Points, in no order, along strands that fork and pass close to each other.
In the rows, zero is written as 128.
Two points are linked if the straight distance between their rows is under 124. Some points are linked to none.
laduk: [116 136 118 120 174 137 125 135 112  91 139 149 127 129 142 125 143 113
 129 112 113  68 145  69 120 107 137 138]
lavaf: [143  97 103 169 113 130 111  69 129 106  89  47 123 148 115 101 116 108
  72 123 139 113 113  77 149 133 156 108]
mobab: [155 130 113  98 124 153 146 144 156 176  95  94 106  93 162 127 125  84
 176  92 111 132 116 164 103 121 151 129]
zup: [ 93  87  90 116 146  87 145 146  94 106 147 178 144 140 155 138 108 113
 194 135  92 137 132 110 125  89 144 151]
gozek: [ 73 139 140 143 106 129  95 107 107 155  95 132 129 123 102 144 102 112
 109  99 133 115 101 112 190 109 109 127]
varen: [111 141 179 134 123 183 146  67  91  82 147 113  84 157 101 130 139 130
 114 131 103 133 125  95 151  83 150 125]
Rupa: [110 173 148 170 122 176  94 125 129 138 151  40 147 165  61  93  90  99
 100 113 143 171 119 113 141 123 110  82]
nomi: [192 117  72 148 147 121 110  94  94 145 115 135 152 117 136 167  99  72
 151  99 125 136 132 177 132 140 119 129]
teru: [109  42  99 100 134 125  75 158 119  58 137 153 181 158 146 142 149 160
 145 114 136 123 134  54 122 120 105 141]
zekub: [172 113 121  73 175  94  78 189 149 113 162 116 115 133 157 145 114 162
 143 104  89 139 141 107 116 135 128  97]
sikav: [114 168 156 124 130 136 181 174 137 120 128 130 114 119 124 102 176 152
  99 147 136 177 119 159  90  96 121 165]
vuma: [131 158 145 164  93 137 128  99 108 154 160 127 145 130 116 117 106  97
 149 131 108 149 102 137 135 131 130 101]
Suke: [174 180 140 192 143 179 107 138 149 131 125  65 158 169  93  99  84 102
  93 113 149 160 109 120 138 142 115  59]
sif: [103  88 105 125 122 127 111 105  82 128 107 109 129 120 123 111 114  99
 147  88 105  87  94  84 122 123 119 101]
dokek: [149 125 163 115 101 157 129 143 139 158  75 148 122 127 108 130 132 156
 110 108 119 122 118 118 137 137 103 148]
gutu: [107 180 138 156 126 156 146 128 133 132  92 101 111 149  86 103  84  95
 127 137  89 140 144 152 119  84 131 129]
Gafa: [211 138 114 136 177 142 141 171 122 114 136  94 156  99 168 116 176 137
 132 103 115 155 136 120 119 107 150  89]
Sodim: [165  80 118 157 134 139 121 127 128  97  85 130 125 161  85 134 121 158
  73 125 121 110 163 110 122 116  81 138]
Lebev: [ 87 159 125 184 107 131 140 164  92 108 145  99 185 117 146  82 133  91
 104 106  65 117  92 126 118 147 147 138]
fose: [170 155 152 142 135 162 108 118 141 133 135 129 162 140 150 108 158 109
 124 111 138  96 102  84 151 139 167 118]
toleb: [205 139 117 155  76 156 123 124 143 180 118 102 129 112 154 113 163 111
 145 148 152 161  98 149 150 124 158 110]
zosu: [ 86 154 150 128 108  90 123 138 130 169  95 134 147  84 113 132 119 107
 143  95 137 133  77 141 156 102 115 128]
karu: [143 139 159 155 127 150  93  96 100 119 137 112 132 135 100  92 151 112
  80 113 126  93  78  71 115 117 125  58]
Lafi: [ 72 135 109 118  96 154 120 125  70 146 186 152 155 105 181 157  78 112
 121 124 127  94  77 134 160 197 153 113]
Ran: [186 125 126 137 166 105 123 123 176 164 114 112  95 149  98 113 100 108
 125 113 148  81 117 109 108 145 112  77]
Lon: [114 171 128 127  90 111 158 127  94 128 210 139 156 109 173 145 100 108
 117 111 135 141  77 160 155 187 151 100]
Bubir: [139 118 111  64 131  82  88 156 141 128 173 145  84 147 166 142 153 204
 128 183  82 180 159 159 102 136 145 149]
kore: [129 163 147 206 105 192 110  83 137 147 134  40 114 147  44 124  92 100
 109 139 130 146 153 148 153 126 100 122]
pavuf: [179 157  99 138  80 152 121 128 142 151 148  90 121 168 139  96  97 106
 101 123 190 116  91 124 127 176 131  84]
Zabeg: [ 67 164 135 153 118 117 156  95 114 121  99 108  94 150  76 104  66 111
 142 154  89 122 168 142 111 120 109 137]
bago: [ 76 154 143 111 178 118 120 183 151 112 146 160 179  75 149 161 150 133
 182 113 104 118 145  97 167  87 134 147]
Lasa: [138 122 170 138  68 154 124 101 106 126 143 151 130 162 116 116 175 132
  93 143 162 147  75 120 138 115 144 113]
Pano: [173 118 132 107 174  95  99 132 185 156 128 115  81 102 112 127 132 134
 112 130 123 104 115 127  85 148  99 118]
Zib: [162 115 171 108 130 161 140 137 181 140 147  83 111 132  93  93 185 144
 110 142 166 205 108 153  81 124 100 155]
Fabuf: [116 132 142 136 105 106 125  51 120 107  92 141 154 126  97 111  98 148
 130 120  85 148 139  73 145 173 110  97]
mevad: [ 44 138 113  78 157 164 122 154 106  99 109 136 116  99 166 163 128  78
 167  80 163  57 151 128 124 106 150 152]
fod: [120 131 118 118 204 104 103 145 106  96 140 106 135 140 114 115 137  97
 109  90 113  90 112  82 111 105 145 119]
Fina: [205  91 102 174 162 127 117 116 124 130 125 134 163 127 125 158 135 104
 125 104 138 152 136 139 115 101 111  99]
basat: [135 138 153 157 127 144 130 115 149 116  90 105 177 179  86 122 167 111
  72 162 110 122 146 101 145 128 144 164]
vab: [144  55 113 104 124 104 151 151 137 134 127 150 108 127 138 121 181 162
 101 176 142 143 122 138  91 126 111 174]
zadab: [ 97 161 115 119  58 129 154 166 121 137 135 132 140 115 198 134  88 109
 134 122 170 106 144 168 171 172 149 126]
vatu: [ 98 141 127  82 150  87 163  98 133 115 153 164 111 103 169 116 143 131
 168 112 207 135 126 135 157 142 130 143]
pido: [ 81 142 103 178  91 171 146 112  72 120 110 160 121 107 142 151  77 147
  61 144 136 115 140 169 151 138 119 167]
pud: [136 125  76  87 138 118 126 121 114 151  85 135  87  92 182 121 143 113
 123 126 199 117 148 159 111 113 130 147]
bofav: [138 139 162 161 102 166 136 114 155 103 129 110 146 195  50  91 179 109
  63 173 133 121 141 129 105 124 149 135]
tesuk: [136 110 147 129 111 105 139  95 122 109 114 184 183 168 104 140 108 141
 141 126  77 157 137  88 135 139 136 107]
tade: [140  49 103  93 146 112 124 162 123  89 114 162 144 156 140 132 132 150
 130 134 178 113 122  70 128 126  79 168]
povog: [167  83  97  60 132  74 136 130 187 175  88  92  93 136 124  81 123 164
 167 200 139 169 112 165 127 150 137 122]
gediv: [159  90 140  90 148  84 154  98 142 159 125 109  79 114  90  99 172 168
 124 200 160 182 107 186 100 153 101 162]
zimub: [140 123 116  58 187 111 105 146 186 145 121 142 114 120 156 139 163 176
 144 183 166 143 159 123 167 107 137 180]
givab: [164 150 152  99 123 104 176 106 152 125 136 126  86 114 106 134 119 127
 152 108 161 120 122 162 153 178 101 148]
soz: [127 140 144 151  35 169  99 119 111 130 144 116 134 138 142 127 117 130
  74 145 140 127  64 127 156 138 129 107]
zakul: [109 102 148 148 110 130 152 128 100 113 124 176 190 128 117 128 141 135
 157 106  66 157 108  90 116 119 138 111]
veve: [149 115 134 138 147 109  91 137 173 113 164  88 112 186  86 122  85 117
 131 156  40 136 163 111  78 123 109  99]
Fadan: [118 163 115 112 143  77 137  95 101 150 188 166 138 102 193 122 146 116
 132 121 202 123 109 123 157 171 152 118]
zata: [ 79 123 147  99 156  99 126  95 121 116 118 161  92 150  77 141  78 160
 140 155  58 129 139 100 128 140 124 139]
ribog: [157 184 130 121 120 137 161 164 137 128  98 162 128 141 158 100 109 148
 109 125 151 105 151 129 138 175 130 182]
nen: [184 124 142 146 171  71 111 141 184 122 164 118 132 176  71 140 115 117
 120 165  75 128 175 132  94 145 119 131]
kaba: [120 125 155 161 110 112 152 120 107 127 116 130 123 137  98 142 135 106
 116 123 107 154 103 157 175 133 130 188]
bomin: [139 141 103 166 148 125 127 160 139 134  86 110 126 144 121 127 145 103
  63 116 167 115 140 138 158 111 122 175]
lapa: [ 87 113 173  83 138  71 125 132 123 108 158 181  75 176 103 142 106 151
 145 148  78 116 129  99 119 105 108 115]
Sefe: [109 159  99 141 150 119 102 107  77  63 148 129 181  98 147 149  98  96
 134  52 149 109 149 114 187 146 117 129]
vip: [ 76 104  81 120 153 137 137 140  70 119 122 147 153 133 165 147  96  82
 204 101 109 125 146 106 148  96 163 158]
pok: [173 108 127 112 134 136 147 110 142 135 102 110  65 141  92 159 103 102
 141  91 139 111 123 182 130 167 103 141]
dezo: [152  93 119 131 119 111 115 135 126 123 130 121 138 141 133  78 139 111
 148 125 106 109  91  95  97 102 119 102]
tav: [ 74 121 119 136 153 136 147 141 132 128 137 150 163  59 188 145 148 169
 186 124 203 130 142 132 136 111 115 165]
Basif: [110 127 152 129  51 148 162 121  77 125 165 145  85 125 149 158  82 135
 142 117 173 133  95 183 188 158 139 115]
Ropa: [117 100 176 111 135 111 108 138 126  97 124 161 151 135  90 164 160 172
 103 122  56 150 135 123  75 107 105  83]
tiv: [118 160 124 152 142 176 135 129  93 118 139 183 126  84 171 149 130 166
 115  92 183  92 154 128 140 127 111 145]
pekoz: [165 142 134 149  37 155  97 133 114 168 154 114 151 101 168 135 147 126
 103 150 153 132  89 150 162 130 147  96]
der: [124 166 138 158  74 193  88 105 102 115 124  96 136 138 142 116 120 126
  65 132  95 121  92 106 168 140 168 120]
guviv: [ 93  54 115 105 131 126  97 105  91  63 135 158 176 164 120 135 164 141
 117 122  92 115 127  58 105 124 135 109]
kur: [164 162 129 147 100 146 170 141 123 133 107 165 105 129 123 111 131 145
  86 155 174 110 167 167 128 185 117 179]
nud: [161 136 140 147 113 163 119 122 137 118  49 108 100 152  94 131  97 144
  86 127 121 115 141 130 140 125  88 134]
rezo: [129 112 167 163  65 175 176 116 115 137 144 140  91 130  83 126 134 150
 144 165 106 140 129 162  79 131  99 170]
biv: [ 44 144 116 140  66 128 134 153  78 134 161 124 146 100 190 167  51 142
 123  97 118  80  88 152 155 190 148  82]
tuke: [149 145 139 152 176 169  98  90 138 125 111 102 148 147 121 133 149 104
 112  96 110  77 125  66 186 132 192 102]
dup: [ 29 163 144 166  96 103 159 155  91 131 126 130 141 108 176 135  74 142
 139  90 141  79 117 155 150 133 132  90]
zofad: [182  70 144 139 155 188 103 129 162 156 125  78  94 182  72 143 113 137
 137 149  96 157  89 119 100 132 137  86]
zim: [152 166 112 129 111 131 161 134 151 181 151 108 128 106 154  91 144  92
 193 107 108 166 110 167 112 119 163 133]
razep: [ 65  91 158  78 147 112 125 147 141 140 120 191 100 117 151 135 152 202
 154 157 152 118 121  89 114  98 121 128]
gomi: [169 106 132 150 180  75  84 195 210 155 148 105 123 165 103 161 134 134
  96 158  82 147 150 141 104 145 128 116]
vuge: [106 152 102 114 156 164 115 140 111 100 117 126  99 122 163 148 123  93
 138 112 116  55 174 124 125  81 157 167]
beku: [124 132  97 135 175 108 116 135  83  98 132  99 101 123 107 109 149  82
  90  84 131 109  81 118  95  85 120 113]
gela: [218 129 121 138 177 182 125 143 133 130 111 125 157 145 148 133 162 127
 125  96 110 129 123 102 136 133 173 104]
Babo: [118  99 137  77 147 124  61 158  98  74 136 157 173 129 111 165 156 176
 108 110  80 148 130 110 100  94 134  70]
rorot: [146 157 121  66 172 110 150 157 171 110 110 136 102 129 164 135 154 154
 142 129 191 148 159 114 178  72 135 150]
Rem: [131  67 116 144 103 117 122 103 133  69 102 137 145 148  90 112 126 151
 107 137  95 125 161 102  93  97  81 103]
Dap: [111 172 142 164 130 127 123  99 120 133 152 114  82 112  78 116 108 100
  94 110 140  93 125 155  97 123  97 122]
godo: [100 126 132 135 118 112 152 115 136 150 106 162 164  61 194 111 141 180
 185 129 166 133 150 137 156 130 112 131]
duget: [ 81 182 145 167 104 136 116  59 119 105 148  82  98  97  95 110 101 112
  90 115 124  89 141 116 149 125 110 108]
reg: [142 142 145 157 134 113 129 157 178 153  89 136 138 160 102 125 149 115
  78 158 148 118 139 123 163  94 129 147]
dozip: [141  97 129  76 118  83  86 193 176 126 153 128 112 152 170 130 190 199
  98 175 106 190 162 142 101 120 156 141]
padi: [148 130 183 160 129 146 120  94 152 139  97 117 144 187   4 135 129 115
 125 189  99 150 146 127 116 133 113 128]
lebe: [154 122 170 116 145 127 125 169 204 158 114  75 125 105 103 118 167 155
 111 135 123 180 109 142  81 124 102 129]
kepud: [ 86 177 149 160 111 186 116  63  82 113 128 119 111 135 127 122 118 115
  95 139  95 113 124 107 180 105 179 144]
bor: [151 129 157  88 131 102 119 140 170 160 165 169 134 130 120 112 147 163
 144 167  85 169 118 137  50 160 135 110]
ruk: [107 167 119 176 126 145  99  76 108  97 108  96 133  98 111 144 124 124
  99 100  83 104 182 104 159 113 118 104]
nopam: [126 121 144  95 132  99 128 170 177 141 114 156 132 164 104 113 168 145
 103 183 115 126 141 113 112  90 145 145]
vefu: [140  72 113 142 149 138  99  63 134 127  70  76 145 181  86 101 127 106
  85 127 112 118  97  69 123 147 136  98]
Turud: [153 121  84 121 133 115 149 135 137 152 127 121 123 141 135 129 114  67
 139 150  99 124 143 188  95 149 139 195]
zasu: [148 114 107 131 146 139 134 106 124 147 122 100 119 146  93 150 101  79
 123 134  66 132 127 161 107 142 141 187]
Zegi: [ 83 144 125 115 120 133 106 135 108 114 130 141 106  92 161 165 126  77
 143  88 196  81 150 153 175 124 132 154]
Midu: [ 67 125 126 144 128 142 112 124 118 119 157 144 116  62 142 179 133 107
 161  75 211  85 145 159 152 149  96 156]
finek: [ 97  96 151 128 107 112 136 127 133 102 111 174 145 153  97 134 138 170
 112 163  95 122 137 120  77  98  90 107]
sinib: [ 79 154 118 158  61 173 121  68  63 121 113 120 103 128 125 135  71 157
  81 142 132 140 129 163 145 141 108 122]
Tibo: [ 69 131 136 155 159 171 156 143  94  88 145 196 140  95 159 152 140 187
 125 120 171  87 142 100 126 112 124 163]
lale: [100 126  88 138 183 133  83 114 108 125  91 134 149 123 122 178 122 101
 134 120 130 119 152 123 153  85 124 169]
nalob: [139 136 149 197 114 129 118  91 142 139 111  82 119 173  42 131 108  95
 113 153 116 144 124 136 160 125 114 134]
purit: [125  95 143  84 127 113 141 123 142 116 130 186 145 100 171 134 164 199
 172 141 144 144 139  77 102  99 119  98]
fir: [127 133 151 146 108 164 129  73 141  86 137  98 135 206  30  94 152 127
  76 158 137 150 143  85  86 137 148 110]
piz: [132 109  93 119 132  80 156 107 120 163 114 159 130  91 139 114 167 145
 141 210 193 147 158 168 127 176 125 187]
rerof: [116 123 112 145 114 123 117 159 150 127 103 161 181  97 130 154 122 136
 156 114 137 127 181 120 162 123 100 168]
vola: [103 104 113 159  80 131 168 141 137 133 118 160  97 114 146 106 131 149
 128 153 133  89 167 147 116  96 111 151]
dak: [101 111 116 172  95 115 180 106 106 137 123 154 131  98 146 150  79 112
 182 103 123 114 157 171 141 131 123 114]
kub: [ 84 124  96 128  98 153 151 105  76 118 121 156 157 165 169 134  89 100
 184 104 118 122 149 125 184 141 160 151]
Tonik: [ 97  76 164  65 125 101 135 132 127 101 148 175  70 131 126 121 140 167
 143 129 133 108  99  90 119 113 105 124]
kobor: [157  81 140 117 170  96  71 126 162 140 136 139 118 134  98 156 138 135
 107 141 101  88 127 102  98 142 128 125]
gune: [137 118 135 150  90 127 174 135 121 136 142 155  72 128 113 115 105 117
 164 184 117  94 157 163  84 119 100 159]
dov: [132 156 162 125 132 127 136 155 102 102 129 155 135 104 155 140 159 133
 115  89 165 126 132 106 205  91 109 110]
mekod: [108 157 185 141  95 184  97  92  99 106 134 109 147 150  93 104 166 134
  84 125 128 134  69 115 114 103 144  69]
refa: [130 126 115 124 123  95 177 142 149 147 155 130 145  96 161 127 133 108
 179 132  98 172 123 157 119  97 145 144]
Bosav: [188 146 125 143 112 144 125 100 120 147 164 128 121 171 111  68 109 114
  88 120 186 112  77 102  80 172 123  99]
kulo: [107 101 114 123 181 135  83  97  78  83 114 142 176 137 116 142 134 135
 129 135  67 122 161  60 127 103 160  94]
nin: [131 126 132 131 102  92 152 132 149 156 109 163 161  81 142 126 122 160
 172 111 136 124 151 115 138 137  96 142]
rosud: [159 106 102  68 180 101 102 193 174 111 137 121 128 114 184 135 133 155
 179 111 129 129 146  76 149 120 113 104]
Fef: [141 136 112 133  99 107 173 108 134 151 104 175 116 110 145 114 143 183
 134 190 202 115 156 159 150 175 123 160]
fof: [141 121 141  78 121 110 123 140 139 159 156 179  90 129 158 144 137 194
 150 175  78 156 142 143  70 130 135 131]
Samo: [ 82 110  89 158  99 123 144 100  61 163 124 159 127 114 164 180  90  85
 177 108 143 100 150 181 131 122 155 125]
Botis: [155 122 154 130 160 137  78 178 169  99 159  80 127 175 109 125 108 156
 104 121  27 141 127 106  75 145 130  92]
rekom: [136  84  97 112 139 123 128  87 103 134  90 112  76 147  84 164  98  76
 135  97 139 112 139 166 164 130 122 153]
siki: [116 138 119 131 173 105 139 149 146 106 155 143 176  59 152 145 174 115
 166  81 121 111 138 114 144 126 126 168]
mudir: [107 153 124 152 132 133 100  78 112 113  94 130 143 120 115 162  99 118
 123 107 119  97 159 114 178 108 118 145]
mulug: [138 118 196  90 120 121 129 131 192 165 115 131 109  90  99 114 178 158
 116 149 114 156 105 140  87  96 104 111]
tisor: [142 143 163 133 161 145 101 103 171 152  98 101 144 185  37 143 111 134
 100 162  63 159 140 125 105 136 141 108]
sopug: [ 97 114 145 166 111 137 113  44 131 105 148  72 144 168  56  94 156 118
  91 162 140 170 163  66  91 133 154 107]
guso: [134 176 145 160 141 149 122 171 116 118 129 105 167 122 133  89 135  95
 109 117  74 137 109 128  96 115 141 125]
pul: [128 176 133 144 109 114 126 174 110 102 159 104 128  73 181 137 136 129
  98  79 176 137 110 151 183 106 111  98]
guze: [ 52 134  93 114 132 170 112 161  76 126  95 133 145 104 187 147  99  85
 206  96 162  91 154 131 129 105 154 133]
Melo: [110 187  85 150  61 147 115 126  96 162 153 132 138 117 168 169  75  77
 117 159 128 111 143 203 132 134 152 108]
dufed: [161 146 162 122 146 150 155 136 150 140 166 137 136 149  87 110 129 129
 144 138 100 167 116 140  68 133 122 129]
neve: [130  79  91 114 127 144 140 148  89  96 120 162 138 168 165 123 158 135
 117 151 157 135 144  89 135  98 136 166]
zoles: [127 140  97 145 180 132 114 144  90  94 157 151 203  91 152 143 153 128
 148  85 147 120 145 102 157 121 124 140]
kun: [151  83  95 113 135 129 145 114 106 127 115 161 114 145 131 118 171 114
 113 160 162 130 112 119 123 120 153 175]
Nak: [139 144 120 109 155 132 123 159 132 111 103 148 121 119 149 141 153 130
 155 111 181 128 131 102 178  67 129 126]
mived: [153 142  94  94 132  85 169 147 150 164 103 118 117 144 159  72 130  99
 145 134 170 155 108 141 110 127 139 137]
tur: [173 146  93 109 102 134 140 123 143 176 118  90 123 117 161  71 114 116
 135 131 199 142  94 152 103 165 115 103]
runof: [171 150 145 140 149 141 134 160 156 113 134 109 163 162  92 107 140 103
 116 140  77 154 121 133  81 106 129 130]
Fanas: [140 123 145  69 156  94 171  79 150 145 126 137  80  86 119 120 147 154
 153 162 163 125 147 174 163 177 111 165]
gez: [154  92 109 108 157 108 126  96 104 127 121 101  84 175  81 167 102  86
 132 160  98 148 121 161 135 128 145 173]
Molu: [105 149  99 135  70 124 155 145 104 120 134 140 143 162 176 114  85  95
 144 119 157 107 132 135 199 143 153 123]
fovez: [ 73 140 164 155 118 150 134  31 104  88 144  99 103 150  99 101 162 134
  87 139 114 147 136  72 118 116 165 114]
vonum: [ 78 156 131 159  97 135 137 151  85 144 144 158 201 106 168 107 131 134
 105 110  99 123  78 107 133 168 143 143]
dez: [ 83 167 125 114  50 152 140 129 105 138 150 122 114 119 189 142  66  89
 122 141 162  79 140 177 137 154 165  81]
pime: [133 137 123 105 113 157 121 151 162 158  78 129 102  88 140 124 121 114
 147 114 119  84 116 137 118 139 117 155]
pegak: [172  71 140 113 163  62 101 175 212 157 148  84 134 138 109 143 142 152
 109 164  87 171 121 163  95 171 117 143]
penu: [139 123  80  64 173  91 143 198 137 114 137 103 107  67 188 118 129 114
 166  93 119 141 146 150  88 110 117 110]
vara: [117  82 111 104 136  97 176 111 126 147 134 160  98  90 134 108 161 185
 131 204 150 174 132 181  95 136 112 172]
ses: [211  98 101 128 169 121 132 140 144 132 129 123 148 104 147 131 177 137
 129 129 135 179 124 137  98 101 131  84]
rigup: [147 182 130 174  69 142 119 111 126 162 169 131 135 123 139 125  72  80
 156 121 124 120 137 178 143 142 128  99]
tasu: [ 70 128 140 111 137 107 143  94 119 117  89 132  75 150  72 132  64 142
 142 125  92  92 160 132 130 133 101 144]
zitan: [196  93 141 164 127 209 129 125 167 168 127  94 132 178  86 126 132 115
 142 139 147 154 104 128 106 152 149  91]
fep: [171 157 127 164 163 145 114 114 151 147 100  83 117 175  81 116  79 107
 127 112 136 117 116 113 117 118 114  72]
Big: [129 160 114 161  60 163 155 123  97 127 106 123  79 137 126 107  72 140
 102 136 158 128 127 174 118 150  91 117]
suli: [133 122 160  95 120 122 174 114 118 120 151 165  83 134 133  91 134 142
 143 133 159 112  96 100 111 125 133 113]
ligak: [ 83 179 120 184 100 149 169 136  86 130 160 156 135 105 169 170  86 161
  85 142 139 110 143 196 143 166 141 146]
fofu: [106 126  94 125 158 130 110 156 136 140  76 108 130 135 128 163 123  88
 111 108 153 115 159 149 151 112 128 185]
futur: [ 61 127 108 176 154 171 151 143 105 121 147 151 170 109 190 167 130 194
 179 129 194  87 152 105 116 128 134 157]
gona: [152 106  92  69 138  88 157 164 167 163  73  84  91 140 144  97 108 119
 167 130 135 173  98 147 125 145 122 130]
Gukov: [143 145 134 144 153 165  97  97 107 118  95  82 179 131 124 136 114 105
 138  65  66  90 112  76 185 153 154 103]
foru: [112 151 120  63 146  90 162 129 139 139 139 161  75 130 142 101 124 129
 164 123 187  96 117 114 141 126 134 120]
pom: [114 143 146 177  89 104 113  32 110 126 110 115 166 144  84 105 108 124
 112 117  83 186 137 104 143 158 136 105]
dop: [188  79 155  92 133 155 145 149 148 116 160  83  89 122 145 132 125 127
 168  82  81 126  99 112 120 109 149 110]
Bafa: [120 110 100 153 107 143 115  80 109 124 119  69 118 141 122 111 110  73
 111  90 118  75 116 102 128 117 139  95]
Kat: [200  88 136 170 106 161 128 136 151 162 147  90 132 160 122 103 176 107
 115 147 170 155  94 137 115 117 158 112]
feso: [110 170 116 136 154 116 111 113  88 101 140 123 112  82 118 129 139  79
  85  85 159  86 126 159  97 110 105 114]
gok: [121 111  72 136 125 122 122  98  81 159 119 137 135 114 141 172 114  38
 158 108 145 119 153 184 121 117 135 140]
livif: [134 176 115 120 142 121 148 108  98 131 185 156 142  93 192 150 126 136
 109 111 183 146 110 165 146 177 137 132]
netan: [164 110 131  93 160 100  72 191 141 119 164 106 124 158 140 135 116 139
 122 101  38 146  98 102 101 157 139  90]
lonis: [162 101  92  90 151  87 156 175 174 124 137 114 104 127 159 128 127  92
 160 130 112 134 167 164 134 150 138 188]
Fizo: [118  94 171  92 143 115 114 149 151 147 120 127 109  91  97 148 172 128
 132 122 103 118  83 108 120  88 109 135]
tarav: [149  85 134 111 150  88 127 176 211 175 140  59  92 116  99 117 155 136
 117 149 107 174 116 165  74 147 113 144]
liger: [141 182 145 138 116 123 157 155 111 120 155 104 143  59 177 110 170 139
 105  88 149 165  82 151 155 136 126 132]
tavep: [177 106 117  68 145 100 110 153 203 180  98  95  86 164 133 104 126 193
 130 214 125 184 152 151 130 167 143 131]
tikaz: [142 159 163 134 125 122 171 133 159 130 151 122  88 105  99  93 175 139
 105 162 161 160 135 163  92 121  92 162]
Dades: [135  94 132 150  98 122 133 121 103 124 136 151 180 149 132  97 161 106
 151 129  93 162  93 106  81 104 145  87]
pap: [126 127 103  81 170  83 150 206 160 105 143 116  92 115 147 134 122 118
 133 107 112 140 166 145 115 106  98 150]
biza: [121 111 122  98 179 129  73 120  65  88 125 130 174 105 116 163 153 133
 133 134  50 155 131  91 105  72 159  75]
Pupi: [ 84 139 165 122 128 110 123 166 122 140 110 144 146  79 119 119 165 142
 138  99 107 113  99 119 116  69 118 114]
kimub: [174 130 119  57 163  97  96 154 194 159 108 142  87 159 157 132 126 185
 142 183 147 138 163 109 140 133 148 127]
rog: [154 110 131  39 148 111 147  89 159 146 117 108  72  91 116 111 156 174
 131 190 136 145 132 184 124 182  98 167]
tef: [102 105 118 150 103 128 156 172 149 114  80 161 134 131 125 121 120 149
 139 147 120 102 181 122 148 112 102 187]
lotom: [113 152 141 147 120 113 154 166 102 111 155 155 189  72 176 110 169 135
 115  97 124 166  90 136 142 147 138 117]
sav: [ 40 136 128 151 148 144 106 133 109  86 159 148 165  94 144 181 112 141
 162  74 220  87 119 103 149 151  95 144]
reku: [111 134 143 133 104 101 167 122 128 141 141 183 138  85 147 164 101 125
 186  85 145 104 146 152 170 164 108 147]
dip: [ 73 135  99 161 132 120 134 114  82  76 154 161 172 107 163 164  93 137
 124  61 179  98 141 105 175 166 102 140]
runoz: [147  95 121 124 164 128  83  84 140 145  89 133 149 153  94 130 135 125
  99 137  99  83 108  70 115 147 137 107]
bife: [152  89 129  71 130  92 110 140 180 130 135 160 109 103 147 120 150 174
 177 135 150 133 151  79 147 118 101 106]
fem: [180  79 152 112 126 168 118 125 150 113 135  80  82 162  89 138  96 124
 176 111  93 130 105 108 120 139 137 101]
mufa: [111 115 108 113 157  91 137 167 104 136 159 154 146 110 153 146 144 126
 175 130  79 166 142 138 110  75 130 143]
vur: [117 169 146 188  88 128 114  71 113 140 149 112 191 166  99  93 117 102
 121 131  96 168 116 122 128 138 148 105]
Rez: [137 122 140  66 125  93 103 185 201 125 141 135 126 166 118 134 202 173
  93 190 132 157 155 126 117 125 158 131]
Zar: [ 89 159 107 164 106 174 140 125  78 143 174 167 138  78 198 164  99 185
 122 125 175 101 122 165 142 123 133 126]
zoka: [124 190 138 143  87 150 144 150 123 138  96 115 102 136 119 106 100 126
 114 117 147 148 117 169 119  96 112 110]

Follow the links from the first point to the second, and from the first to the third. Name the last point that the two ways share.
basat, zadab, refa: vip
dop, fof, mekod: soz
Sefe, gomi, nud: mevad
veve, sopug, fod: mudir
Rez, varen, feso: reg

A fork is a point with three links. Follow the links from the first point to the second and name the forks in between, in order.
kulo, rog: vara
bofav, mulug: reg > mudir
vuge, Lasa: mudir > reg > soz
zata, nen: Tonik
dozip, netan: reg > mudir > lebe
rezo, tav: nin
toleb, tikaz: soz > reg > mudir > lebe
Fizo, vatu: lebe > Tonik
Ropa, Melo: vip

A fork is a point with three links, a tip a point with one. Leave the first point through the second and follow the links. Name the first fork or tip that comes.
givab, pok: penu
lotom, vonum: reg
biza, kulo: vara
Zabeg, gutu: nin
bor, dufed: Bosav
basat, bofav: soz
runoz, kobor: tisor
tiv, Zar: Tonik
finek, Rem: vip

Name the points in between on the shortest way along the links from the first point to the second, in order.
gela, nin: Gafa > ses > Fina > nomi > gok > Samo > dak > reku
fem, Bubir: zofad > zitan > Kat > toleb > pekoz > soz > der > kepud > varen > fovez > sopug > fir > bofav > basat > reg > nopam > Rez > dozip
zata, tef: tasu > Zabeg > gutu > zoka > Big > sinib > pido > ligak > Zar > tiv > Tibo > futur > tav > godo > nin > rerof
bago, vuge: siki > zoles > Sefe > dip > sav > Midu > Zegi > mevad
